A landscape with many valleys, sampled at points; each row gives a point and its height.
A ball rolls from a point to whichever of its 2 nearest points has the largest drop for the distance, and stops where none of them is lower. Distance is the straight distance between rows; heights are no part of it.
<1540> (h 655): [ -6 -21 -19 -15  23   2  -2   2 -53 -35 -18   0  -3 -31 -13   0 -22  24
  43 -10  -4  22  -2  13  32 -33   1]
<257> (h 472): [-42  15 -52 -34   0   3  -8 -47  -5  12 -36  18  33   7 -31 -16  25  -4
  -5  51  38 -55 -18   1  -9 -45 -70]
<1274> (h 490): [ 23 -15  22 -29  59  30  33  39  -6 -46  10 -18  39  49 -13 -20  16  22
  31  10 -22  -4 -12  57  41 -40 -50]
<1002> (h 402): [  9  -2   9  39 -34 -10  24  33  -3  30   2 -21 -24 -45  27  -7   0 -16
  -1 -30 -31   5 -32 -33  16  -7  38]
<631> (h 523): [ 16   1 -25  15  11   2 -49   2  -8   4 -29  -1  46 -43   3  22   5  51
  60  -9  16  36  -8  -4  18  -4 -35]
<608> (h 561): [ 14 -32 -19  27 -42 -35  25  -8   7  -7  18  30   1 -45  -6   0 -17  16
  30 -26 -47  33  22 -37  18  -7  35]
<1562> (h 385): [-27   3  27  10 -10  -6  -2  20  15 -28  33 -12 -55 -22   1   9 -12  46
   3  23 -40  40  51 -10 -13   5  11]
<1037> (h 629): [-16  -2  59  -9   6 -54 -55 -13   8 -30  24  17 -41 -52  41  13  -7  33
  35  54 -32  14  24  21   0 -45 -26]
<1371> (h 393): [-28  45  19  32 -36 -43 -36  13   1  26 -15  54 -19 -65  31   3  31 -27
  28  19 -39 -32  18 -12 -15 -76  37]
<649> (h 477): [-19  41 -34  12 -37 -23  -2 -13  26  28 -11  40  12 -23 -39 -10   6  12
  -3  -1 -26  -8   6  -4   9   9  -6]
<435> (h 712): [ 24 -17 -18 -13  85  31  40   9   1 -17 -20 -40  41   2  23 -19  15 -24
  -4   0   0 -54 -69  39   2  18 -38]
<1626> (h 207): [-15 -22 -19 -31 -21  19  32 -10   1 -38  11  -7  13  74 -46 -23 -43 -18
 -28  16  42 -41  26   5  17 -49  11]
<81> (h 317): [ 33   7  49  -2  25 -10 -40  -5 -11 -46  15 -13   6 -68   9  61  15  42
   6  38 -26 -26  -8  42  -6  -9   0]
<1735> (h 697): [-10  -5   4  -9 -22  -5  13 -23  17  41  39  65   0   5  -8 -27 -42   2
  36 -22 -67  26  47 -22  14  32  30]
<816> (h 357): [ 48 -36  45   8  59  -3  -2 -22  38 -42  40 -15  43 -59  -3  51 -26  35
   1  21   4  -6  50  24 -36  20  11]
<17> (h 627): [ 45 -28 -25  20  29   4  55  33   5  14 -24 -15  29  70  -4 -41  11 -18
  21 -22  35 -41 -25  -4  -3  50 -11]
<906> (h 798): [ 29  -3  59  30 -25   2  -3  49  56  -4  70 -19 -42  -7  14 -24  12 -29
  14   9 -40   3  -1   2   6  -2  15]
<593> (h 522): [ -5 -14 -16  15 -28  26  58  -4   1  44  -2 -32  19  27  -6   9  22  -5
 -45  20 -17  12   5 -37  31  32  -3]
<621> (h 388): [ 12  40 -24  14 -36  26 -25 -15 -25  43  -7   4  17   6 -23   2  24 -35
  37  10  25 -20 -38 -18  35  16  11]
<282> (h 373): [-30   9 -40  27  47   5  48  22  -9   2 -15 -18   7 -10 -43 -38  -3  -4
   2  12  -6 -29 -46  19  20  55  -4]
<604> (h 316): [-12  35 -33  -5 -12  56 -36  12  13 -28  -1 -23  28 -63  -2  56  45  -1
 -13  -2   4 -15  10  22 -24 -32  -7]
<348> (h 503): [ 16   2  -5  -7  17 -13   8 -31   0  16  14  -5 -26 -34   0   8 -48 -39
  -4 -16  14 -44 -13  -3 -27  -4  27]
<1308> (h 729): [-11  16 -26  -5 -56 -20 -23  -2 -54   1 -63  64  31  -3   0  -2   7  22
  54  -2 -10   8  47 -30  24 -72  41]
<984> (h 533): [ 36 -20  10  16 -21 -49 -11 -19  -8  25   9  37 -11 -31  32  44 -10  53
   7 -57 -31  -5  30 -51 -52  14  31]
<11> (h 570): [ 18  30  -6 -17 -48  -7 -50 -23 -27  44  22  35 -37  46  -5   7 -37   1
   3 -20  29 -12  23 -27 -45  53  45]
<1361> (h 707): [  5 -37 -15 -11  45  11  46  -8  -4  17 -53 -36  13  -7  20  -2  14   4
 -10  -9   6 -42 -52 -10   0  -5 -44]
<1581> (h 758): [ 51 -10  30  34  -9  14  12  29  37  -8  51 -38 -11  19   4  16  31 -37
 -21 -21   1  -4  -5 -12 -11  20  35]
<1296> (h 479): [ -4 -12 -23 -30   6   8  11 -17  18 -11 -20   2  46  14 -14  -4  22  24
  18  18   9 -32 -20  16  -2 -79 -95]
<354> (h 580): [ 12  -6  23  11 -33 -56 -17 -10   9  30  -2  32 -25 -23  24  16 -11  43
  -1 -38 -18  36  -2 -45 -13  16 -16]
<1384> (h 473): [ 52 -19  21  14  -7 -29  12 -24 -22  21  22  14 -22  -2   8  33 -16  10
 -51 -21 -46  -5   4 -16  -5  66  50]
<1663> (h 672): [-19 -34 -16  18  18  29  38  13   0 -31  16 -46   9  -3 -29 -28  -7 -34
  18  -4  23  44   0 -11  51 -16   0]
<1005> (h 235): [-17 -14 -22 -33  41  52 -51 -21 -28 -18 -12 -25  30  13   4 -28  33 -15
  46  26  67 -11 -42  22  26  11 -62]
<623> (h 262): [-45  17  25  -2 -29 -10   6  10  11   8  -5   1 -44 -21  36 -10 -23 -10
 -31 -37 -13  50   7 -18 -20 -52  36]
<1589> (h 639): [ 15 -29  59  -5  19 -35 -39 -32   3  11   5  18 -13 -33  29   7 -51  23
  56  51 -15  -3  15 -11  -3 -23 -31]
<597> (h 185): [-24  -3 -45 -14 -12  25  44  17  -7 -21   4  -5  23  52 -67 -41 -21   7
   7  19  -4 -17  17  18  24 -26   2]
<1374> (h 254): [-15 -25  36  13 -60 -48 -10   9   0  -5   3  17 -50 -72  57  -7 -10  -4
  51  -2 -51   5  21 -44   2 -46  46]
<716> (h 741): [ 11  -8 -29  11 -60  -8 -27  11 -22 -16 -10  25  17 -10 -24  -5  11   8
  68 -13  -2   1  25  -3  45 -67  19]
<560> (h 303): [-34  20 -22 -20  -7  36  -7 -34 -66  29 -78   5  23 -12   7  25  27 -20
  -1  39  35 -22 -16 -23   0 -20  -2]
<1588> (h 831): [ -4  19  32  30  38  32  10  52 -32  -7   0 -40 -37  41 -18 -37  17  -7
  12  40  12 -10 -40  10  21  32  -2]
<1350> (h 667): [  7 -27 -18  14  15 -24  34  34 -22  33 -51 -16   3  36  29 -34  11  18
   3 -34   7  26 -57 -16  23  27 -63]
<1389> (h 498): [-51  17 -33   7   2   6 -31  -8 -19  -2 -47  13  20 -37 -10   4  16  40
  16  -5  41  47  -9 -13  -3   4 -72]
<1193> (h 145): [-24  37   1 -30 -49  27   1   8 -34  33  18   6  -1  48  -4 -38  -5 -40
 -20  39 -30 -28  -9  -7  38 -16  36]
<1010> (h 619): [  1 -13  15  33 -14 -29   9   9 -22  28 -31   4 -33   8   7  16  -6  49
  12  -6 -26  47  11 -42  20  26 -19]
<1623> (h 752): [ -2  -8   0  -6 -45  -5 -16  36  18 -52  53   3  -9  24 -24 -38 -24 -33
 -19 -49  18   3   6  16  17 -28  57]
<73> (h 517): [ 16 -16   0  -1 -43 -12   1  -8   0   0  41  21  -9  32 -15 -20 -28 -18
  -2 -37   2  48  -1 -17  31  52  43]
<66> (h 476): [ 18  14   7   8 -24  -8 -23 -34  -9  15  -8  21  -3 -32  10  68   2  29
   8 -10 -25   0  38 -19 -38  -9  31]
<1066> (h 411): [ 12 -25 -40  10  19 -32  16 -20 -49  29 -40   7  12  16 -17 -22  12  10
  30  22  18 -33 -44  -3  32  38 -46]
<683> (h 440): [-17 -20 -70 -23  27  61  28   3   0 -17 -18  -9  38  -8 -35   9 -12   9
  -2 -34  16  17  19  14 -22  29  -1]
<773> (h 514): [ 28  12  51 -16 -26 -35 -15 -34  39  36  37  12 -65  45  25  12 -11  -2
 -52  11 -15 -28  35 -20 -67  27  11]
<866> (h 504): [ 14  39   1   5   6  19 -15   6  10  30  26  -1 -18 -24   3  21 -13 -12
  -2 -13 -25 -31 -39   7 -34  48  29]
<1346> (h 334): [-21  17 -25   2  20   9 -28 -33 -35   3 -46   0   6 -76   3  41  -6 -12
  14  38  49 -19 -12  -7 -22 -20  -1]
<194> (h 520): [ 26 -20  34 -27  29  33  -2  -6  26 -33  52  -8   6   9 -10   8  -7 -22
  26  12  12   4  39  24   4 -18  -2]
<1631> (h 509): [ 12   7  33 -19 -31   0   7 -15  45  28  12 -14 -34  38  38  -2  -6 -45
 -26 -20  17   0 -13 -23 -41 -25 -27]
<324> (h 471): [-27  60  23  27  14 -34 -54  14  39 -15  40   2 -17 -67   1  33  32  43
 -15  35 -44 -12  -8  39 -18 -31 -18]
<692> (h 253): [-38  12 -56 -31  -7  63  -3 -15  10  -4  -8 -24  40 -33  -8  25  56 -11
 -25  17  21 -16 -22  20 -13 -39 -43]
<1123> (h 161): [-54  42 -22 -22 -27  53  36   8  -1  39   0   3  14   4 -24 -25  10 -33
 -39  -9 -28 -25 -16  10 -15 -42   6]
<1214> (h 501): [ 21  -6  40 -13  19 -39  16 -38  23  10  33  29 -30 -22  23  14 -17 -18
 -36 -35 -42  11 -17   4  11  64   9]
<709> (h 653): [ 14  -3  49 -23 -10 -25 -46 -59  14  -3  16  23 -25 -40  33  22 -29 -25
  39  25  11   0  29 -14 -27 -37   8]
<724> (h 369): [ 48  -6  21 -36 -13   6  27 -17  12   1  53   8  12  42  21  46   0 -14
 -75 -53 -36  19  31  -9 -30  30  64]
<1539> (h 526): [ 28  17  23 -17  28 -31 -15 -18  54  -6  59  29 -19 -22  10   7   2 -25
 -25 -45  -2  42   4  22 -22  39 -11]
<1597> (h 497): [-16   7 -38 -16 -40  -1 -10 -17  -5   0   3  32  11   9 -36 -11 -18  -4
  -9 -34   9  13   1   2  28  17   2]
<1043> (h 417): [-30   1  -3 -25  -4 -24  23 -50  -2 -22  -6  23  -4 -42  -6  54  -6   5
 -50  13 -14   5  23  13 -15 -12   4]
<1155> (h 289): [ 35 -18  25   0   0  15   9   8  15  18  30 -19   0  71  23 -19  20 -54
 -38 -52  23  47 -12 -28  21  62 -22]
<1127> (h 691): [  2 -11 -21 -14  -4  -1  31 -12 -18  40 -52  -9  -9  24  30   8  19   5
 -32 -48  -5  -9 -51 -28  -5 -11 -37]
<183> (h 377): [  5 -23  25  -5   1 -17  42 -17  21  39   3  11   6   0  20 -21 -22 -26
  28  15 -29 -24 -28 -19  19 -12 -22]
<715> (h 433): [-27  55   7  -4  -6 -28 -66 -17  46 -19   9  36  -9 -55  13  21  -3  17
 -23  20 -13 -19  26  48 -66 -26  -2]
<600> (h 534): [ 59 -38  26 -14  41  24  22  26  18 -81  16 -26  43  31  -5   4  -6 -18
  35 -27  43  -7  32  40  17 -25  11]
<1629> (h 508): [ 23 -31  26 -41  40  23  -6 -20  20 -36  16  13  49  10 -17   9 -28  30
  37  -4  -1  27  45  29  24  -7 -30]
<1360> (h 172): [-48   6  29  14 -56 -40 -18  15  19   2   5  27 -68 -47  48 -25 -22 -20
  -4   1 -46  14  34 -20 -35 -61  58]
<1189> (h 730): [ 17 -20 -11  10 -22 -14  -8  57  10 -36  29 -27 -16  64  -6 -11 -16  -6
 -48 -64  30  -2   5   1 -15  -1  51]
<751> (h 358): [-30 -29 -22 -17  10   9  49  22 -61 -19 -51 -18 -19   2  18   6 -17  24
 -33 -39 -14  44  -7  -4  16 -16  34]
<1599> (h 481): [-37   6 -19  18 -18 -16  62 -21  36  31   2  -8  -5 -21 -25  14   8   6
 -71  22 -36  -1  -1 -15   3  22 -18]
<868> (h 166): [-37  23  -6 -44 -13  21   4  -9 -30   9   4  17   2  41 -42 -35 -16 -13
  22  48   8 -33   3   8  33 -25   3]
<1265> (h 386): [-16  39 -20  -7  -5   5 -29 -18  34 -39  15   3  -1 -46 -10  37  19 -22
 -30  -4  32  -2  27  37 -63 -35   0]
<959> (h 304): [  2  15 -23   5  12  13 -19   1  37   9   3 -15  20  -6   8  -3  18   0
  -5  14  40 -39 -32  13 -33   2 -56]
<1267> (h 557): [ 54 -32   6  17  30   1  -6  14 -12   3  -1 -19  27   4  20  27  25  50
  39 -22   0  29 -11  -1  16  10 -55]
<1499> (h 381): [-15  13  21 -35 -59 -42 -43 -43   3  12  31  62 -37  20  39   2 -25 -28
 -26 -12  -6  20  81 -26 -48 -16  96]
<740> (h 389): [ -9  -3 -17  24  22  16  29  14  36 -31  11  -4  13  -4 -56 -33  -5  -6
  -5  -4  11   0   4  28  -4  59  10]
<245> (h 482): [  6  -6  17 -19   4   4  50 -15  11   8  37 -16 -21  -5   4   1 -60 -56
 -45  -4 -21 -46  -5   6 -11 -15  58]
<287> (h 248): [  5  14  -1 -16  37  35 -19 -14 -28 -26   8 -29  19  -2 -21  -4  30 -29
  31  61  27   4 -34  43  57  -6 -34]
<1556> (h 502): [  2 -20  -3 -24  65  -1 -19 -22  -6 -30  -2  11  38   6 -19  -9 -31  61
  25  30  -4  15  23  50  21  43 -48]
<253> (h 704): [-24 -34  -8  -1 -39 -22  16   3 -21   4  25  50 -20  12 -16 -35 -50  24
  20  -5 -66   8  47  -1  13  39  78]
<1511> (h 337): [  5 -21  -1  32  57  14   9  13  75   1  21 -22  47 -22 -13 -21   3  17
  16   3  24 -16 -18   2 -27  20 -61]
<269> (h 376): [ 13 -22  27  20  54  14  18 -21  13 -25  43 -33   0 -56 -15  30 -20  -8
   4  47  -9 -18   6  22  -1  25  23]
<256> (h 647): [ 31 -42 -31   2  92  17  10  41 -42 -34 -21 -26  26  49 -16 -33 -15  43
  73 -28  35 -20  -9  25  14  22   0]
<717> (h 409): [-34   1 -36 -16  38  39  -3  21  29 -37  -2   0  14 -18 -21  -5  -3  46
  -7 -62  14  34   7   9 -53  20 -40]
<641> (h 396): [ 48  -9  -4 -12 -11 -25 -10 -35 -20  48  -9  22  28   4   3  -7  -6  -4
  44  34 -17 -38 -43  -2  35   0 -38]
<1527> (h 465): [-15 -11 -58 -24  19   7  27 -30 -35  11 -27  -4  31   0 -49  -8  -5  25
  11  40  10 -60  -7   1 -23 -29 -19]
<913> (h 457): [-29 -36 -75 -14  30  17  62 -31 -23 -16 -40  -8  37 -14 -47   6 -32  38
  10   1   2 -12  19   2   0  -4   0]
<232> (h 573): [-23  34 -20 -12 -50  16  -9 -15 -11 -11  -2  -7 -20  18  14  35  33 -19
 -76   7  14  19  19   0 -13  -2   7]
<796> (h 213): [-45  43 -47 -22  -7  56   4  -4  17  15  -5  18  51 -47 -29 -11  27  -3
 -13   9 -28 -23 -15  31  -2 -49 -14]
<1655> (h 550): [ 17  22 -10  -1 -73   2 -23  12 -24   1 -37  19  -1 -21  16  74  17  10
 -31 -13 -27 -11  47 -19 -28 -31  46]
<902> (h 630): [ -1  23 -18   7 -50   1 -18  24  15  -5 -18  -6 -10  10  -3  36  51  12
 -63 -42   6  33  -5 -21 -11  14 -22]
<224> (h 597): [ 43 -36 -48  11  50  -7   4  14  30  -7 -28  -7  56  26 -18  -6  30  57
  27 -57  15 -16 -23  23 -18  54 -59]
<451> (h 764): [ 15 -13  12  28 -22 -29 -20  40   3 -50  42  -1 -38   6 -28 -28 -17   1
  35 -27  17  17  -4  14  28 -21  17]
<286> (h 279): [ -9  20  -5   2  21  12 -26 -13 -86  29 -86  -6  -8 -27  19   8  33   8
  31  54  31   5 -42 -18  10 -51 -28]
<526> (h 596): [ 40 -15  48   1  14  17  -7  27 -29 -19   4 -29  -4  35  17  20   9   7
  30  -8   0  46   1  -1  28   9 -21]
<47> (h 670): [ 12  -7  10 -16 -19  -5 -37 -49  31  14  14  23  22 -34   5  15 -34 -18
  48  20  43  20  22 -30   9 -36 -28]
<1493> (h 569): [ 49 -31   0  29  62  34  17  39  51 -29 -20 -20  54  25  10 -10  29  39
  23 -66  34  12   3  12 -39  23 -30]
<214> (h 87): [  1  35 -13 -13  -8  52  25  10  12  34  20 -12   3  31 -30 -19   7 -20
 -11   2 -39 -49 -29  18  15  -6  19]
<135> (h 394): [-29   8  17  15   9  -2  17  13  10 -18  37 -12 -31 -52 -24   5 -23   6
   4  34 -36   6   3  26  17  -2  13]
<918> (h 680): [-13 -36   0  27  44  49  86  11  12  -5 -14 -38  21  28  -8 -28   0 -44
 -25   5  27  32   6  -4  42  31  -8]
<1173> (h 410): [ -1  18  -5  15  14  10 -52  15 -22  25  -9  -3 -20  26   8   2  13  15
  -8  -7  23  10 -25  11 -13  77 -38]
<1357> (h 320): [-60   9   9 -22  -9  17  30  27 -25  -1 -14 -29 -40  -8  16  -5 -20 -28
 -53 -14 -21  38  -9  -7  18 -33  27]
<1616> (h 367): [-48  59   6  -3  -2 -14 -46 -33 -31   9 -36  30   5 -50  16  56  20 -16
  -1  49  34  -9  38   8 -22 -34   4]
<1101> (h 387): [-30  -8 -66 -15  12  24  34  -6 -59 -14 -63  -2   8 -28  -7   1  20   1
 -19 -33   6  -4 -32   4  19 -32  15]
<1507> (h 263): [ 10  11  -6   6  40   9 -33  16  -4 -39   9 -38  19 -24 -22  13  44  15
  -2  68   3 -27 -60  42  27  20 -37]
<1390> (h 604): [-11  18  41   3 -23 -68 -67 -19  46 -29  35  28 -46 -38  36  22   6  28
  13  14 -11  35  48   6 -41 -56  -5]
<1096> (h 756): [ 22  -2  -2  29 -35 -26 -37  36  -9 -41  16   2  -1 -18 -28   3  29  35
  52   9   3   8   2  14  38 -27 -12]
<1686> (h 478): [ -3  13  25  -4 -53 -50  -5 -18   0  30  18  10 -62  54  41  11 -13  -7
 -65  14 -17  17  21 -25 -28  14  39]
<1409> (h 127): [  9  -9  21 -29 -41   5  -5  10  -2   9   9 -25   8  61  42  -1  19 -46
 -58 -45  12  54 -36 -24  34  10  25]
<549> (h 264): [ -6   9 -15  -5  31  35 -12 -20 -42  41 -53 -11  39 -31  14 -10  41  15
  23  44  -7  -9 -62  -4  30 -24 -63]
<1159> (h 392): [-29  29   9  -9   6 -62 -31 -64 -12  -9 -42  49  -8 -44  14  49  -3   9
 -20  34   9  -4  23   2 -13 -35 -28]
<71> (h 359): [  4  -8  12   9  48  11  33   4   6  16  -1 -13  11   7 -23 -29 -17  -1
  36  31 -15 -22 -13  11  14   9 -30]
<875> (h 722): [-33  -3 -39  -3 -48 -54   0   0 -58 -17 -59  58   7   0 -27  14  -3  30
  17  10 -36 -24  49  -7  25 -41  47]
<138> (h 208): [-32  -8 -30  -3  22  51  56   9 -34   9 -16 -15  33  45 -34 -28 -10  17
   8   8 -27  22  24   7  34  10  14]
<1432> (h 689): [-13 -21 -44  -2 -39   1  -5  31  18 -33  13 -22  -5  33 -17   7  23   4
 -69 -52  42  26  13   4  -7  28   2]
<1630> (h 443): [-11  24  19 -38 -42 -18 -16 -12  10  10  14   7 -33  40  26  -7 -19 -52
 -53  -4   9 -24   9  17 -18 -48  19]
<352> (h 713): [-26   1 -29  -5 -49 -14  12  20 -56   2 -16  31  -9  13 -17   1 -36  38
  -3 -12 -66  -1  36   6   5 -20  69]
<757> (h 686): [-12 -11  16  11 -16   1  -4 -36  27  34  18  30  -2 -21  -3 -16 -38  10
  44  24 -13  42  37 -34   2   9  -6]
<1736> (h 412): [  6  -5  32 -63 -44 -21 -37 -29   9 -13  32  31 -33  44  46 -17 -44 -27
 -16 -39   2  -4  35   1 -31 -34  50]
<1334> (h 464): [  6  11  23  29 -26   2  -2  34  19  25  38   6 -32 -28   4  -2 -11   0
  -3 -25 -45  17   4 -21 -23  38  69]
<1466> (h 572): [ 24 -20  43   7  19  -3  50  12  65  20  24 -14  -9   5  31 -12 -17 -58
 -35 -37  11  -7 -29 -30 -20  -1 -14]
<835> (h 250): [  3  -8 -21   1  42  26 -46   9 -28  18 -32 -27  39  -5   2 -23  40  31
  42  41  46   5 -70   8  22 -22 -92]
<1072> (h 458): [ 11 -17   2 -29  13  17  54  -9  12   0   4   1   8  10  -4  10 -29   0
 -40 -19 -44 -19  23   5 -31 -18  16]
<605> (h 488): [-19  40   5 -13 -68 -11 -41  24 -44  26 -41  -7 -40  62  37   4  17  -9
 -25 -16   9  14 -38 -18  16  -4  -5]
<49> (h 335): [ -1 -26  43  17 -53 -15 -12  10   8 -25  42   6 -50 -26  38   2   1   9
  27  23 -42  41  52 -40  -4  -7  38]
<1315> (h 544): [ 34  -5  21 -14  -3 -25 -14 -31  19  22  33  20 -29  50   7   2 -45 -15
 -24  -6  35 -28  17  -9 -56  40   9]
<615> (h 347): [ 13   7  17 -39 -53 -27 -20 -47   1   8  68  35 -28  53  16  13 -21   2
 -74 -26  30  20  58 -25 -77   9  92]
<1008> (h 588): [-40  39  11   2 -52 -26 -62 -16 -28  36 -26  41 -44  38  19  -3 -35  -1
 -10  10  24  29  52 -36 -34  27  36]
<217> (h 646): [  5  -3   9   8   1   4  31  33 -44  55 -32 -17 -17  20  40  -5  20  25
  27 -12 -37  52 -36 -31  34  11 -34]
<1025> (h 286): [ 16 -14  34  -1  46  -8 -25   7  18 -60  24 -23  20 -36   5  27  17  14
 -29  11  -3 -10 -22  54   5  15 -46]
<58> (h 444): [-27  44  -6   4 -31  -3 -22  -6 -23  60 -41   0 -35  22  23 -24   5 -49
 -23   9  35   5 -45 -36  17   6 -21]
<955> (h 439): [-42  22 -21  -2  11 -12 -45   8 -18  -2 -25  -2 -37   7   0  11  15   8
 -32   1  36 -24 -22  18 -45  41 -14]
<1407> (h 638): [ 51 -35   0  28  53   1  26  27  -6  -8 -18 -40  26  87  -2 -30 -17  12
  62 -22  41 -38  19 -11  11  49   7]
<1041> (h 418): [-34  43 -39  27 -38 -12 -18 -11 -19  38 -35   2  -6 -18 -19 -26  27 -40
   9  34  51 -21 -46 -35  30  -6  -9]
<1485> (h 650): [ 11 -19 -28 -36  83  35 -17   6 -61 -47 -21 -26  25  -9 -23 -15 -20  31
  66   3  32  -6 -22  41  15 -23   3]
<21> (h 496): [ 11 -18   8 -28  51  -4 -15   9 -27 -34 -11 -10   8  49 -22  -7 -16  34
  31  21  12  -5  -8  48  29 -14 -68]
<819> (h 452): [-10  33 -11  31 -25 -49 -50   1  10  22 -11  50   2 -23 -21   8  -1  44
  42  27 -15 -33  17  -1  -8  21   2]
<694> (h 606): [ 41 -25  18  17  42  15  31  22  62  19  -3 -18  16  27   8 -34 -12 -30
   7 -46  21 -19 -29  -7 -21  46  -5]
<567> (h 330): [ -6  14  17  31 -59 -34  -7  12  -5  22 -21  12 -33 -40   9  -3  -1  -3
  28  -6 -21 -24   0 -33  13 -39  38]
<248> (h 422): [  6 -16 -13  18  14   0  35  14  51 -26  25  -5  -5   0 -18   2  -9  16
 -48 -42 -20  11  17  11 -36  36  15]
<221> (h 426): [-14  63  10  36  -1 -47 -76  10   0  13 -27  53  -4 -66   4  -4  27  11
  38  20  -6 -38   1   9 -26 -42   9]
<1115> (h 463): [-58  47 -34   1   2 -24 -35 -16   0  14 -60  37 -30 -33   3 -11   9 -18
 -35  14  13 -26   8   5 -48  15   1]
<1056> (h 690): [ 17 -41  11  46  51   9 103  26  24  -7 -24 -38  29  75   0 -33  29 -23
 -21  27  23   1   4   6  39  54   0]
<1585> (h 824): [ 17  -2  41  40  32  54  40  70  -1 -26  28 -36   2  53 -21 -45  29 -19
  40  39 -21 -10  -6  17  49   7  18]
<1375> (h 564): [  2  17  21   5 -23 -52 -37 -35  53 -11  48  20 -37 -29   8   9  -1 -11
 -15  -8  24  42  23   5 -34 -14 -21]
<1291> (h 837): [  0  -8 -11   6   5  21  15  36 -70   9 -27 -46 -44  40  -1 -10  25 -15
 -11  27  28 -28 -50  -6  22  31  12]
<1518> (h 371): [ -4  18  11   8   2  24 -16  23   0  23  15 -19 -26  75   9 -35 -12 -24
 -17 -15  26  18 -27 -14   5  64 -15]
<1573> (h 663): [-13 -15   7 -16  12  45  10   6  -9 -40   7 -31  22 -32  -6  12  -3  -2
  30   3  28  58  12   0  44 -50   1]
<276> (h 372): [  0  -7 -16  19  31  17  25  11  35   5  -3   8  37 -22 -21  -9  -7  48
  20 -37 -16  18   0 -15 -26   2 -39]
<836> (h 545): [ 58 -37   8  11  84  18  29  32  32 -59  -7 -10  39  31 -12  -9  10   9
  31 -15  48 -18  20  45 -15  28   1]
<657> (h 346): [  8  34  -6  -6 -11  22 -21 -13  24  33  21 -13  24   5  -4 -10  19 -59
  16  23  42 -13 -38  12   6  23 -21]
<1302> (h 537): [  6 -32   3  26 -39 -23  20   0  17   2  40  12  -2 -21 -22 -42 -14 -23
  50 -10 -27  34  -1 -22  57  20  26]
<1317> (h 486): [ 46 -26  10 -16  45   4  29  18  14 -25 -15 -14  59  22   6 -31  23  29
  39  11  -1 -17 -23  23  40 -85 -72]
<749> (h 719): [ 53 -27  24  68  27   1  72  44  34  -5  16 -44  16   9  -2  -4  37 -32
   0  -7   6 -26 -24  10  25  24  33]
<339> (h 817): [  8 -10  38  42  -2  40  26  50  46 -12  61 -21   0  19 -30 -50   5 -25
  27  22 -12  20  23  -2  33  21  22]
<557> (h 300): [ 15  12   2 -44 -22  -5  -7 -41  21  13  55  -8 -13  45  23  24 -17 -44
 -88 -27  15  10  21  -1 -51  18  54]
<507> (h 447): [-42  15 -46   0 -18 -20  36 -55  16   6 -12   3 -14 -45 -17  22  -9 -45
 -80  10 -14 -15  -2  -2 -15   7  30]
<1113> (h 536): [-38  49 -11 -28 -56  25 -45  -5 -40   8 -37  14  -7  45  27  32  44 -39
 -46  -5  20 -15   6 -10   3 -35   5]
<19> (h 703): [ 39 -42  23  63  58 -20  71  23  31   1 -22 -33  16  11   6 -11  23  -5
  -2  -2  -5  13   1   4  26  69   3]
<771> (h 480): [-73  45 -35  -7   9  18 -27   6 -16  15 -62  35  16 -37 -13   6  20  30
  -6  24  -3  -2   8   6 -20   4 -32]
<1558> (h 432): [ 37 -26  45 -18 -40 -29  23   2 -18  15  25 -12 -26  43  38  20 -22  -5
 -74 -10 -40   5  15 -43 -18  32  73]
<674> (h 339): [ 50 -30  26  25  48 -15 -49 -20  10 -39  27 -22  58 -77   5  41  -8  49
  17  57   0 -23   6  41  -7  -4 -13]
<612> (h 626): [  2   2  45  10  42  35   3  24 -53  14 -34 -40 -14 -10  30   5  18   3
  39  19  -8  52 -40 -10  49  28 -37]

For each start below, name the point where the ball stops.
<716>: <1558>
<1599>: <1005>
<608>: <1360>
<612>: <1409>
<339>: <557>
<1493>: <959>
<1296>: <959>
<1485>: <557>
